Each row is a point on a tangle of strands that fork, close into loops and nearly touch. The rows are in no order.
Two points are linked if the straight distance between their rows is under 144. Some points are linked to none.
<7>: [ 44  -3  -4   5  35  19 -16  14   8   1  24 -23 -26  38   5 -17  20 -20
 -11  -6 -13  56 -26  61  17  17  33  22  -2   3 -19  25  -8 -31  -2   3
  40 -18 -27  -1   1  -1 -52  25 -32 -11 -32  -2 -11 -33  -1 -11 -39  46
  60  30   7  -8  13  29  15  19  -7  39]
<415>: [ 21 -13  22  -4  17   3 -14  16  20 -19  21  -3 -27  17   1 -28   7   4
  -5   1   1  55 -31  40 -10  -4  39  15   8  18 -13  35 -16  -2   9  14
  47 -21  15  -2 -25  11 -41  10 -38 -19 -23  -1   0  -9  20  15 -50  54
  39  29   0  -8   4  -5  10  18 -20  20]
<462>: [  0 -14  45 -25  -1 -61 -11  12 -17 -11 -27   9 -38  -4  -5 -14 -32   4
  -6  -1  -7  26 -20 -34 -21 -18 -17 -43   7  -1  -6  30 -22   5 -27   0
   1  26   6  52  24 -47 -20  -3 -12   2  52 -39  -6 -25  -9   0  -6   1
  23   1  28 -21  -9  -3   6   4   2   9]
<549>: [-37  -7  59   0   4  -1  -4  -8  16   4 -23  22 -12 -46  -8  -9 -29  27
  26 -11  23  46 -10 -25 -39 -23  -6 -16 -10  19   4  -5  16  39 -16   8
   0  10  34  13  -9  22  33 -27  -4  14  -9   6  10  27   2  53 -14  12
 -32 -18  -4   2 -10 -42  11  -1 -15 -16]
<636>: [ 16  31  -6  16 -51   8  31  11   9 -47   2 -17  23  22  15 -10 -15  -1
 -12 -20  28 -46   9  21 -19 -41  -3  21   9  26 -18  30 -14  -6  29   8
  34   6   2  10 -17 -19  -7 -29 -70   2 -34  -7 -19 -20   8  10   5   9
   9  49  -1 -48  -6  19 -29 -35 -20 -44]
<248>: [ 31  12  31  -2   3  38  12  -3  37 -25 -14  -7  41  27 -16   7  -3   7
   4  37  44  12 -21  26   6  24  -9  -7   9  -6 -17  17 -13 -13   1  52
  11 -16 -20  10   4 -32 -21 -23 -39  43  -6   2  26 -36  -5 -34 -45   6
  40  -8  13 -12  -2  26 -31  21  15  -1]
<767>: [-17 -12 -28   9 -24   4  38  19  31 -14   2  26  -3 -17 -26 -15 -15  -7
  24  32  39  32  -3  -7 -23 -20  50   3  40  29  -7 -44  15  25  30  26
  11   7  53   3 -40 -10  -1  25   0  -6  18  -2  -1  29  20   0  21   4
  10 -24 -23 -21  -7 -35   3  -7  17 -27]
<260>: [ -2  25 -26  10 -54  38  30   3  20 -34   8 -12  43  29  10   3 -28 -10
   8  18  67 -36   3  13  -8 -29   0   9  14  23  -5 -14  -9   7  40  37
  19   6   0   6 -22 -11 -14 -10 -50   7 -29  14   0 -20  -5 -11  17  11
   4   7 -14 -30   3  21 -28 -32   0 -42]
<167>: [  7  29 -47   6 -23 -23  26  -1 -18 -10   7  18 -16   3 -10  -9   2 -19
  -6 -65  11 -30  32  17  -9 -49  -7  26   4  24  -3   4   3 -13  10 -24
   2  22 -13  25   5 -19  -1  -6 -16   3 -15 -36 -50 -19 -30  14  66 -17
  -2  15   6 -48   5  10   6 -40 -21 -17]
<599>: [  5  15 -41  -1 -26  33  28  -6  20 -16  12 -19  42  26   7  -2  -9 -10
  27  17  51 -29   4   3   0 -10   4  15  16  15  -7 -32   1   4  31  22
   6   6 -11   6  -6 -31  -6   2 -10   5  -5  -2  -6 -17 -12 -20  31  13
  10  -5 -13 -36   2  21 -27 -24   5 -21]
<342>: [-41   1  31  21 -42  -3  -3 -11   0 -21 -10  -9  14 -40  13   2 -42  19
  12  21   4 -20  -1 -42  -8 -19  -6 -19 -25   8  25   6  -3  46  11 -12
 -28  13  57   5 -13  14  32 -44 -29  -3 -12  -3   8  16  43  45   4  -9
 -58  16 -18   1 -37 -43   7  -6  -3 -52]
<494>: [ 49   6 -35   6  52  47   5 -23  27  17  12 -55  39  32 -14  -1  24  -8
  17  20  15   3 -11  39  18  47   8  18  30 -32 -17 -61  34 -25   4  24
   3  -9 -32 -22  15 -26  -2   7  42  19  -5  12 -18   4 -36 -41   0  14
  31 -29  -3 -19  -4  37 -29  17  32  31]
<148>: [-36   9  59  13 -22   0 -17  -5  12 -18 -21   8   3 -38  -5  -5 -25  29
  -3  11  12   4  -9 -23 -14 -17 -21 -20 -26   9  20   9   3  46  -7   4
  -5   5  47   5  -6  29  35 -46 -30  13 -22  14  21  20  26  47 -23 -10
 -52   4 -11  11 -31 -37  -5   7   1 -34]
<57>: [-11   0  -9   2   1 -31 -16  14 -18  18  14  25 -46 -18 -32 -12  23   2
 -42  -9 -39  14  12   7  -4   1  23  10   6 -12  17  28   2   0 -16 -13
  20   9  18 -25 -34  45  18  37  -1 -19  -5  34  18  25  16   2 -29 -19
 -11  12 -14  41   4 -23  28   9  15  15]
<657>: [  6   8 -13  -3  35  18 -24 -23  -2  22   6   5   5   1   2  22  31   6
  -2 -37 -18  -7   9  31   1  -5 -36  18 -29 -13   4  11   4 -21 -12 -10
   3  -7 -48 -13  16  34  21 -12  28  22 -31  16  -7   9 -24   5   4 -26
 -30  -7  -6  25  38  26  -2   4   6  14]
<536>: [ -3  10 -69  -1   4  -2   8 -32 -18  16  23 -13  17  -1  14  -2  19   9
  30 -26 -21 -40  26 -12   6   3  -9  35  -8 -28  29 -29  14 -11   5 -45
 -36  16   3 -34  -5   8  47  -8  56   7 -14 -30 -21  27  -7   3  23 -21
 -37   2 -37  -6  -5  -8   1  -8  10  28]
<574>: [-34 -35  34  -7  -5   8  -2  -3  25 -13  -7   4  22  -8  11   5 -27  13
  15  58  15  15 -16 -33  10  14  24 -27   1   5   5 -19  -4  35   3  10
 -13 -31  35   0  -5   0   0 -11  14 -10  22  29  40  24  25  17 -35  20
  -7 -23   2  17 -13 -24  -7  10 -10 -27]
<579>: [  0 -16  48   0   4  15  -7  26  19  26 -26  32 -26  -6 -16  17   7   2
 -29  34  15  53 -28   5  -6  38   4 -18  11   8 -11 -23   1  -8 -27  49
  25 -36  -9 -17 -10  34 -30  28  13   6  11  69  42  13 -19  -9  -8   9
  33 -47  29  39 -10 -24  19  32   1   2]
<104>: [ 42  26  24   5  12  48  16 -11  31 -25 -20  -9  36  20 -25  16   8  12
  -8  15  14  -4  -9  29  18  33 -19  -5  -7 -22  -7  33  -7 -28 -16  38
   2 -15 -32   5   9 -40  -7 -26 -40  61 -12  -4  32 -37  -6 -48 -58 -25
  33   2  11  -8   3  37 -41  22  30   6]
<638>: [  9  -1  40 -16 -14 -43   3  10  -3 -35 -14   5 -22   1  -4 -23 -26  10
 -14  -2  -4  15 -22 -12 -30 -28   8 -26   7  13 -10  43 -14  11   5   2
  14  13  27  42   1 -37 -17 -23 -42  -6  27 -37 -11 -17   7  15 -21  17
  17  25  13 -31 -14 -15  -5   4  -5 -11]
<84>: [ 23  30 -56   5 -33 -27  30  15 -11 -12  14  24 -19  15 -28 -21  24 -31
 -35 -42   1 -30  27  23   4 -37   6  23  20  18   6  10  18  -3  27  -3
  17  29   7  24 -12 -37 -23   7 -27  -4   8 -28 -35 -16 -11 -10  58 -35
  31  -1  -3 -36   6   5   4 -28  -8  -4]
<545>: [ 24  13 -77 -10  10 -10  16   4 -10  10  16 -27  18  28   8 -14  29 -19
  -9  20 -15 -35  10  -5  38  37  19  19  21 -24   5 -40  28  -6  19 -15
 -10   2   2 -22  18 -50 -15  28  54 -12  32 -26 -10   4 -16 -44  27  -8
  27  -9 -12 -10 -13  12  -3   6  24  31]
<117>: [-43   3   6  16 -22 -15  -7 -17 -24  23   1  29  -9 -36  -3  13 -15   2
  19 -43   6 -11  29 -19 -21 -26 -18  -1 -22   3  21  -6   7   5  -8 -24
 -22  16   1  -1   0  42  36 -26   2   2 -33 -10 -13   8   0  31  36 -26
 -62 -13  -9  13   3 -17  26 -20  -9 -14]
<90>: [-12   7  25   8  -2  18  -9 -32  -4  -4  -5 -29  49 -15  41  17 -31  20
  45   2   0 -43   4 -52   6   2 -48  -9 -34  -9   6   0 -15  12  -4 -26
 -50   0 -14   5  25 -11  37 -41   5  13  -1 -21   0  -5  25  16  -1 -14
 -51   8  -4   3 -13   7 -14 -12 -34 -23]
<170>: [-30  -5  -1   6 -29 -24  23   0 -10 -22  -6  -1   5 -37   2 -10 -34   5
  27   3   4 -11  12 -44 -11 -25  18 -15   9  21  15  10  10  36  21 -20
 -25  19  57  19 -20 -20  23 -19 -10  -9  14 -35  -9  17  31  25  19 -14
 -26   7 -11 -13 -14 -37  17 -13 -11 -26]
<272>: [  0  -1 -17  -5  12 -32   4  -1  -7  15  -3  30 -37 -11 -41  -9   1 -14
  13 -35   0  26  21 -10 -23 -20  11  13  22  -3  -3 -11  13  -4 -17  -8
  11  31  -6  15  -5   5   4  11  21   9  11  -9 -18   1 -12   4  26 -16
   9 -21  -2 -14  10  -7  15  -3  10  14]
<453>: [ 20  31 -74   6 -33  -9  37  10 -13 -21  23  -4  10  10  -5 -26  36 -12
 -34 -26 -18 -76  30   2  26 -22   7  32  12   7  21  12  14   7  42 -20
   7  22  28 -15 -27 -40   5   1 -14  -8   5 -30 -25   1  12 -14  42 -32
   4  22 -26 -21  -4  -6  -1 -21 -10  -4]
<721>: [ 23  -9 -39  -2  72  19 -23  -4 -10  34  29 -43   2  20  19   5  46  -6
  -2 -10 -48  16  -2  55  31  24   6  33  -9 -20 -15  -4  18 -21  -1 -22
  10  -7 -25 -28  17  30  -9  27  33 -23 -24  15 -17   6 -21 -10 -38  25
   8  19  -2  14  31  35  16   7   5  44]
<337>: [  2  -8  53 -12  16  13 -10 -10  10 -28  -2 -11  20   4   9   0   1  22
 -25  29 -19   0 -19  -1  19  27  -8 -21 -27 -12   8  39 -24  -1 -14   9
 -15 -28   7  -9   6 -12  -2 -22 -30   2   9   4  37  -4  25  -7 -78  10
   8  14   7  19 -14   4 -14  31   5   4]
<60>: [ 11  -3  55  -9  -2 -35   2  -3   9 -48 -17 -14 -15  -2  -6 -26 -23  34
 -13 -10 -23   8 -25  -7 -25 -30   7 -20   7   5 -11  50 -20  11   1  -7
  12  11  45  22 -25 -19   6 -35 -51  -7  10 -30  -9  -5  30  34 -55  29
   0  50   2 -28 -16 -26 -16  13  -3  -8]
<185>: [ 10 -24  16  13   9   7   7  32  35  13  -5  32 -38   0 -25 -15  -9 -10
  12  21  30  87 -31   3 -36   5  48  -8  33  31 -45 -53   5   3  -1  37
  35  -9  17  10 -30  22 -32  39  15  -7  16  37   3  25   4   9  11  32
  39 -30   7  -5  -4 -32  21   4   6  -5]
<855>: [  3 -10  55   1   6  30   9  -3  35  13 -35  24   8   2 -27  28   3  11
   1  41  43  41 -19   2   7  39 -15 -32  16  -6 -21 -26  10  -2 -20  58
   0 -35 -18   0  10   6 -14   6  10  35  17  52  44   1 -23 -20 -11 -14
  37 -63  32  23 -10  -5 -20  42  21  -1]
<5>: [  8 -14   9 -17 -33 -28  14  30  -3 -49   1   0 -11  19  11 -16 -25  -7
 -20  30   3   9 -28  -2 -11 -14  26 -29  14  19  -5  40 -31  14  28   9
  17  -8  33  43   6 -41 -44  -4 -36 -29  36 -28   0 -21  21  -6 -14  26
  34  17   9 -21 -15 -15  -5  -2 -11 -17]
<32>: [ 13  10 -40   4  27 -17  -7 -16 -19   6  17  -4  -7   5  -3  -7  33  -2
  -5 -43 -35 -14  16  25  -3 -16  -4  24 -10 -16  -7  20  -4 -17  -3 -37
   5  19 -22 -10  -6  13  23   7   4  -7 -29  -8 -18   0  -7   4  -6 -18
 -15  36  -7  -1  24  16   3 -12   4  14]
<316>: [ 23   3 -32  21  42  51 -10  -2  15  46  23 -26  10  22   9  13  41 -23
  -6   7   7  23 -13  63  14  40  24  23  13  -4  -4 -67  39 -13  19  28
  21 -32 -27 -42  -3  40 -28  27  41 -14 -24  57 -14  19 -32  -4  25  43
  16 -22  -4  13  10  12  -1  19   9  18]
<745>: [ 36 -14   9 -10  42   2 -22  18 -18  13  11 -16 -36  27  22   3  17  -5
 -21  -3 -49  43 -18  43  27  22   3   3 -19 -11 -21  43 -21 -56 -26  -9
  11   3 -44   3  18  -3 -50  37 -15 -26 -12 -16  -2 -46 -10 -19 -52  27
  50  32  22   9  14  35  18  13   2  53]
<839>: [ -8  -2 -13  -1   3   3   5 -26  -9  -5   6 -34  35 -10  41   0 -18  18
  44 -16 -22 -41  17 -37   6  -9 -18   8 -22   1  -3  12 -13   6  11 -44
 -40  11  -5  -8  -1  -5  39 -24   9  -7  -9 -25  -8   3  22  19   1  -5
 -42  33 -10  -3   0   0   2 -23 -32 -11]
<323>: [ -3  14   2   9  17  13 -17   6  10  19  17  21 -18 -10 -10 -11  28  -1
  -7 -41   5  34   4  50 -27 -25   6  35  -5  14   0   7  14   3   7  14
  37   6 -10  -5 -32  50   4  -2 -14  13 -54  32  -9  12 -11  37   5  19
 -10  15 -16  13  27 -14   7  -3 -17   2]
<698>: [-27 -14  53  -2  10  -8  -4 -29 -14  13 -29  17  10 -26  -4  11 -45   7
  57 -12  36  19  -4 -51 -21   0 -37 -31  -8  17 -14 -20  -1  14 -25  -3
 -31   8 -20  35  48 -15  20 -29  28  29  20 -30 -14 -13 -16  17  24  -8
 -19 -44  27 -10  -4   7  -3  -8 -11   0]
<408>: [  8 -19  20 -14   3 -24 -25   6 -32   0  -1  -3 -25  -3   8  10  11   3
 -44  13 -50  -3   1  -1  27  25 -19 -29 -26 -28  13  55 -19 -28 -37 -24
 -27   8 -24  -3  17   0  -2  29 -21 -15  26 -10  27 -11  11 -33 -48 -31
  10  29  16  34   5  25   5  13  21  24]
<166>: [-19   5  36   8  -8   5 -12 -39 -20   9 -23   0  35 -15  24  20 -48   6
  46  -8  25 -21   0 -48   3  -3 -54 -30 -27   6  -6  -8 -20   5 -15 -14
 -47  -3 -29  33  58 -23  21 -45  13  21   9 -34 -10 -30  -1  10  34 -15
 -36 -14  16  -9  -8  19 -12 -19 -25 -16]
<221>: [-23  -7  10  -8 -19 -10 -18   0 -17  -2  -2  -3  26  12  28  14 -18 -10
  -3  41   3 -34   9 -38  24  24 -21 -33 -17 -12  12  10 -20  14   3 -10
 -26 -24  -9  10  35 -20 -13  -5  14 -13  29   5  27 -15  10 -26   8 -16
  -5  -2  13  31 -11  12 -17   5   2 -21]
<671>: [ 19 -16  42  -7  17  20  13  -7  42  -5 -26   0  28  20 -15   9 -12   4
  26  46  43  36 -24  -7   2  33  -1 -24  16  -6 -38 -14  -8   0  -8  42
  -5 -27 -14  16  18 -37 -23  -2   4  33  34  17  28 -15 -13 -27 -27   6
  44 -39  32  -8  -9  17 -26  27  15   3]
<128>: [ -7 -18   5  -6 -10 -43 -11  38 -16  21   0  21 -67 -19 -31   4  21  -4
 -41  30 -50  19  15 -11  17  27  33  -5  21 -17  23   7  -6  -9 -37  -9
   9   5  20 -32 -20  37   1  66  15 -27  29  44  34  24  18 -25 -26 -13
  15 -12   5  41  -4 -17  46  10  21  22]
<47>: [-25  -7 -34  -2 -34 -14  37  18   4 -18   7  23  -5 -26  -7 -14 -20 -10
  16  22  17   1   7 -28 -11 -22  48  -3  30  30  11 -17  16  39  34  -1
  -8  11  63  15 -32 -27  -2  16   0 -19  28 -20  -7  28  28   6  32  -5
  -6 -14 -24 -14  -9 -39  15 -16  -2 -23]
<791>: [-16  11  10   7   5  -4 -15   6   4  10  12  34 -23 -20 -25 -12  24  14
 -25 -23 -12  18   8  22 -21 -11  15  17  -6   8  13  23   9  11  -1   3
  36   0  15 -21 -41  56  20   1 -14  -3 -36  31  11  26  10  26 -27   1
 -21  10 -16  36  18 -27  16   4  -6  -4]
<858>: [ 27 -12   9 -17  27 -28 -15  21 -28   7   0  -7 -52   9   8   6  16   5
 -30  -9 -66  36  -6  32  25  16   1 -11 -17 -21  -6  59 -26 -57 -38 -13
   1  26 -33   4   5  -6 -24  50 -28 -14  10 -24   4 -37  -2 -19 -55   3
  40  41  16  16  13  24  23   9  17  51]
<607>: [ -5 -16 -25  -6  25  20 -12  -8   0  21  10 -21  45  26  33  11  19  -1
   8  46 -14 -24   6  -4  48  48  -1  15  -3  -7   0 -26   3  -7   4 -21
 -20 -35 -14 -48  22   4  -8  20  53 -23  -1  22  24  15   0 -24  -9  14
  -3 -11  -1  39   1  19  -7  14   8  11]
<483>: [-41 -17  31   2 -39 -43 -32  27 -33  19 -14  34 -44 -30 -30   6 -16  -8
 -34  15  -9 -15  14 -40   1   5 -26 -32 -13 -16  44   4  -4  14 -35  -6
 -13   7  12   4  14  27  17  17   7  -9  21  18  17  10   6  -6  25 -39
 -22 -21   7  35 -15 -13  19   1  16 -16]
<159>: [ 42  13 -26   3  31  41  -1 -18  14  15  -2 -20  31  38 -12  23  22 -15
   2  15  11  -7   3  44  27  39 -18   7   9 -29 -13 -19  11 -39  -7  22
  10 -22 -56  -4  41 -29 -21  -1  20  26  -7  11  -4 -29 -40 -54   7 -16
  27 -19   9   0  10  51 -26  22  37  14]
<709>: [-18 -24  38  -9 -26 -55 -25  34 -20  24 -22  24 -64 -30 -37  11  -7  -3
 -28  38 -24   8   6 -44  11  25  -1 -31  13 -29  33   4 -17   3 -56  -8
 -17   5  14  -6  13  17  10  46  23 -11  49  33  27  19  16 -20   6 -32
  10 -24  20  34 -16 -13  31  11  17   9]
<560>: [  5 -12  23   8  21  31  -8  23  36  16  -1  20 -26  -6 -10  -1  11  -5
  -7  17  21  73 -32  24 -18  14  36   6  16  24 -23 -34  13   8  -2  42
  41 -33   9 -20 -28  39 -30  29  15  -3  -4  56  24  29  -2  14 -10  44
  30 -26   9  21   9 -30  16  24  -8   7]
<538>: [ 27  11 -53  -1  46   3  -6 -17  -9   9  28 -31   3  15   1  -6  46   0
 -10 -18 -47 -14  10  40  26   5  14  33  -3 -21  -9   6   7 -21   3 -32
  11   9 -15 -25  -5   9  17  20   6  -8 -22  -6 -11   2  -2 -16 -34   3
   4  41 -14   0  17  25   4   5  17  29]
<321>: [ 26  26 -63   3 -23  16  30   1  -2 -40  17 -45  29  11   7 -24  20   6
 -14 -14 -19 -87  17  -3  17 -12  16  40   9  11   1  21   0   6  36 -19
  18  19  28 -26 -42 -30  18  -4 -28  -4  -8 -14 -17   3  29 -16  -2  -8
   2  47 -27 -31  -3   2 -19 -14  -9 -10]
<469>: [ 29  12 -57 -13  37 -24  10  -2 -13  14   3 -17 -14  11 -22   3  26 -14
  -7 -10 -27  -9  15  -1  26  25  11  17  21 -31  -7 -20  24 -18 -10 -16
 -16  20 -15  -3  19 -40  -5  28  39   4  36 -23 -11  -3 -15 -42  12 -25
  35 -11  -1  -8   4  20   5  12  35  47]
<414>: [  8  51 -21  30 -44  16  14 -13  13 -25 -12  22  28   8 -40  17  12  -5
 -10 -22  37 -55  24  20  -7 -18 -30  13   8 -16  13  -8  10  -7  11  30
   8   7 -12 -16 -12   7  24 -33 -32  53 -36  -1   7 -14  -2 -17  27 -50
 -31 -17 -14 -14   0  14 -33  -9  23 -20]
<662>: [-15 -19  -4 -11 -42   0   0  18 -16 -35   9 -12  29  29  44  11 -23 -20
 -17  58  -3 -39  -4 -26  32  18  11 -34 -16  -2  18  20 -36  17  31  -6
 -14 -36  18  11  28 -27 -41   4  -5 -44  34  -5  23 -21  25 -32  -6  18
   3  12  10  19 -12   3 -11  -1 -11 -31]
<150>: [-33  18  23  12 -23  16  -9 -12  -2  11   1  10  21 -14  29   8 -14   0
   6 -16  22 -13   8   2 -14 -25 -27  -5 -27  19   5   2  -6   5   2   5
  -7  -5 -20   3   5  30  17 -43 -21   7 -50   8  -2 -14  -9  45  22   2
 -50  -1  -2  14   9   1  -3 -22 -24 -40]
<817>: [-17   5  -9   2  23  29 -23 -26 -12  38   2  22   2  -5   6  45  21   2
   9 -51  -5 -11  17  21  -3 -11 -46  23 -35  -5  17 -16   9 -25 -15  -6
  -6  -7 -49 -15  19  56  25 -23  49  20 -42  12 -19  13 -35  19  36 -24
 -48 -25 -14  25  35  14   5  -9   1  11]
<317>: [ 26  -5 -21   7  58  73  -4 -14  36  21  13 -51  43  19  18  12  25  -9
  24  18  21  12 -19  44  11  33  13  24  14  -5 -18 -68  37  -6  18  41
  13 -21 -28 -37  -2  15  -5   5  37   8 -15  42 -12  23 -39  -2   6  52
  21 -22  -7  -6  15  26 -20  12   2  21]
<157>: [-39  -6  66  -2  -7  15 -12   5  12  25 -30  34 -15 -37 -10  11 -16  11
   4  -8  40  50 -13 -12 -34  -4 -25 -21  -4  15   7 -27  19  20 -19  39
   6  -9   0   8   0  45   6 -13   6  22 -10  32  24  17 -27  38  21  10
 -22 -48   8  24   5 -31   5   9 -11 -18]
<65>: [ 10  -5  56   0 -19 -32 -23  -4 -20 -16 -19 -11 -15  10  41 -14  -5  22
 -42 -35 -47 -18 -13  10 -17 -39 -37 -23 -35 -11 -16  56 -39 -10 -10 -27
   2   4  -4   9  10  12   3 -27 -57 -21 -18 -27 -18 -21  11  28 -30  -3
 -28  70  20 -11  -7   2 -11   2 -21 -11]
<524>: [ 27  14 -63 -12  28 -38  11  -7 -16  14   8   5 -43   4 -38  -8  20 -20
   0 -58 -24  -7  17   2   1 -15   7  23  19 -23   0 -14  28 -18 -11 -21
  -5  44 -15  22  10 -25   2  20  27   9  29 -37 -45  -9 -25 -18  41 -23
  30 -14  -6 -37  13  11   9 -10  18  43]
<616>: [ -6 -14   7 -15   4 -17 -27  -6 -32   5   5  -4  10  12  28  15   5  -3
 -25  14 -37 -29  11 -17  30  24 -33 -24 -31 -28  11  29 -23 -13 -16 -32
 -33 -13 -28  -4  41  -7  -3  13   6 -15  27  -1  21  -9  11 -34 -19 -33
  -8  21  17  37   3  33  -4   7   7   9]
<85>: [  3  -6 -48 -18  26  -4   6 -29 -19   0   3 -44  36   2  35  -8  -1  28
  63  -4 -28 -38  19 -51  18  17 -15  16  -6 -15   4 -20   2   5   6 -55
 -62  16   4 -15   6 -25  46   2  59   2  17 -45  -3  20   9  -4   1  -6
 -23  18 -18  -8  -6   3  -1 -10 -16  24]
<502>: [-12 -15   1   8  -4   3  18  16  30  18  -3  39 -29  -4 -27 -10 -14 -19
  27  11  46  68  -7  -3 -40 -14  36  -3  37  26 -32 -63   9   6   4  32
  18   2  15  16 -23   9 -18  27  16  -4  10  13 -13  21 -11  11  43  13
  22 -38   2 -15   0 -28  15  -7  13 -19]
<484>: [ -2 -17  -5 -12 -47 -12  10  27 -13 -45   9  -9  14  27  34  -7 -24 -15
 -29  43  -3 -26 -14  -7  11  -6  27 -31  -4  13   9  38 -42  18  34  -3
   4 -24  29  31  15 -33 -52  -3 -28 -53  34 -13   6 -25  24 -10 -13  31
  14  22   8  -3 -11  -7  -5  -7 -18 -31]
<595>: [ -3 -15  15 -16   8 -47  -9   5 -22  12 -14  16 -37 -13 -18  -3 -11  -5
   9 -23  -7  20   4 -31 -13  -7  -7 -19   8  -4 -10  13 -10  -4 -33 -11
  -6  30 -12  28  19 -11   4  12  17   1  34 -17  -6 -10 -15   2  10 -18
   6 -12  20  -2   7   7  12  -9  -2  16]
<339>: [-25  13  15   6   3  28  -7  -4  12  17  10   4  11 -19  40   7   0   5
  13 -37  17  16   0  33 -28 -35 -13  25 -18  31  -5   5   8   7  11   9
  11  -5 -20   2 -15  41  12 -31 -13   7 -58  15 -15   4 -16  64  15  40
 -34  17 -14   0  28  -6   8 -25 -50 -22]
<533>: [ 21  35 -14  19 -48   9  37   7   5 -53  -9 -25  29   4   2  -9   0   5
 -20 -21   5 -74  14  -8  -5 -34  -2  20   7  11  -8  32  -5   9  28   2
  21  20  25  -4 -28 -31  15 -30 -67  13 -19 -14 -14  -7  31  -4   0 -18
 -10  41  -6 -41  -8   8 -31 -23 -16 -32]
<125>: [  9 -14  47  -5   1   3  -3  10  29 -46  11  -4 -12   2  -1 -32 -17  27
   0  14  -1  36 -42  20 -20 -20  31  -2  13  25  -6  43 -17  14  17  14
  40 -20  47   6 -39   9 -12 -20 -49 -15  -8  -7   1   8  30  35 -68  60
  10  30 -13 -22  -7 -30  -7  15 -21  -2]
<707>: [  1  -5 -24   3  51  31 -19   4  -4  50  24 -15  -4  11  17  15  46 -21
 -13 -10 -20  23  -1  54  15  26  18  35  -4  -5  -4 -34  23 -13   6  -5
  23 -22 -29 -33   2  55 -16  30  42 -23 -29  49  -9  19 -29   1   7  33
   0  -5  -2  28  22  11  16   4   1  28]
<769>: [-28   6 -51  13 -17 -24   8 -26 -30  18   7  23   0 -24  -8   7   2   4
  19 -48 -14 -42  31 -27  -6 -20  -8  21 -11 -15  41 -17  18  -7   2 -40
 -39  22  14 -19 -12  20  44 -12  29  10  -6 -44 -21  16  11   5  47 -38
 -49 -10 -30  -6 -15 -23  20 -14   2  19]
<808>: [-26 -25  59  -7  25  17   5  -9  18  35 -30  25   1 -28   1  17 -24  12
  44   0  46  48 -16 -36 -26   4 -16 -27   2  17 -23 -44  13  12 -23  20
 -20 -10 -17  16  20  10   7  -9  41  20  17  16   4  16 -24  23  25  10
  -4 -58  27   5   3 -14  -3   8 -13  -4]
<190>: [  4   6 -60 -11  -9  10  23   0  -1  -6  15 -24  40  21  20  -8   1 -11
  24  30  12 -47   9 -20  22  17  12  19  14  -2   6 -32  11   7  29 -11
 -18  -2   7 -14   3 -44  -4  10  36  -8  24 -16   1   2  -1 -29  34   2
   8 -10 -17 -14  -9   8 -14  -7  10   4]
<641>: [-52 -13  17   7 -36 -35 -25   4 -40  27  -9  33 -29 -42 -15  10 -26  -7
  -2 -13   0 -17  25 -46 -14 -10 -21 -21 -21  -4  44  -4  -1  12 -21 -23
 -30  17  11   5   6  41  24   3  20  -9   3  -1  -3   9   3  12  49 -37
 -48 -26   1  28 -13 -17  29 -15   2 -11]

A tip is a point with one link. Name the tips that can be reached along the links from each point below, in the order of the rows.
<839> => <104>
<533> => <167>
<317> => <159>, <817>

A fork is a point with three links, a tip a point with one. Leave the first point through the second and follow the links. Name the first fork or tip that comes.
<260> / <599> => <638>
<502> / <185> => <104>
<524> / <469> => <167>
<128> / <57> => <117>
<316> / <707> => <817>
<657> / <32> => <159>

A piece is two or more points that can be reached from each other along the links. Count, over all rows, the pieces, the separate loops (a circle has one, a figure eight two, a Y none), the forks (points with three links) and the tips (points with one).
pieces => 3
loops => 2
forks => 2
tips => 4

Name the points in between on the shortest way along the links from the first point to the second, in order.
<32> / <317> => <538> <721> <707> <316>
<462> / <408> => <638> <5> <484> <662> <221> <616>
<157> / <85> => <808> <698> <166> <90> <839>
<248> / <47> => <671> <855> <579> <560> <185> <502> <767>
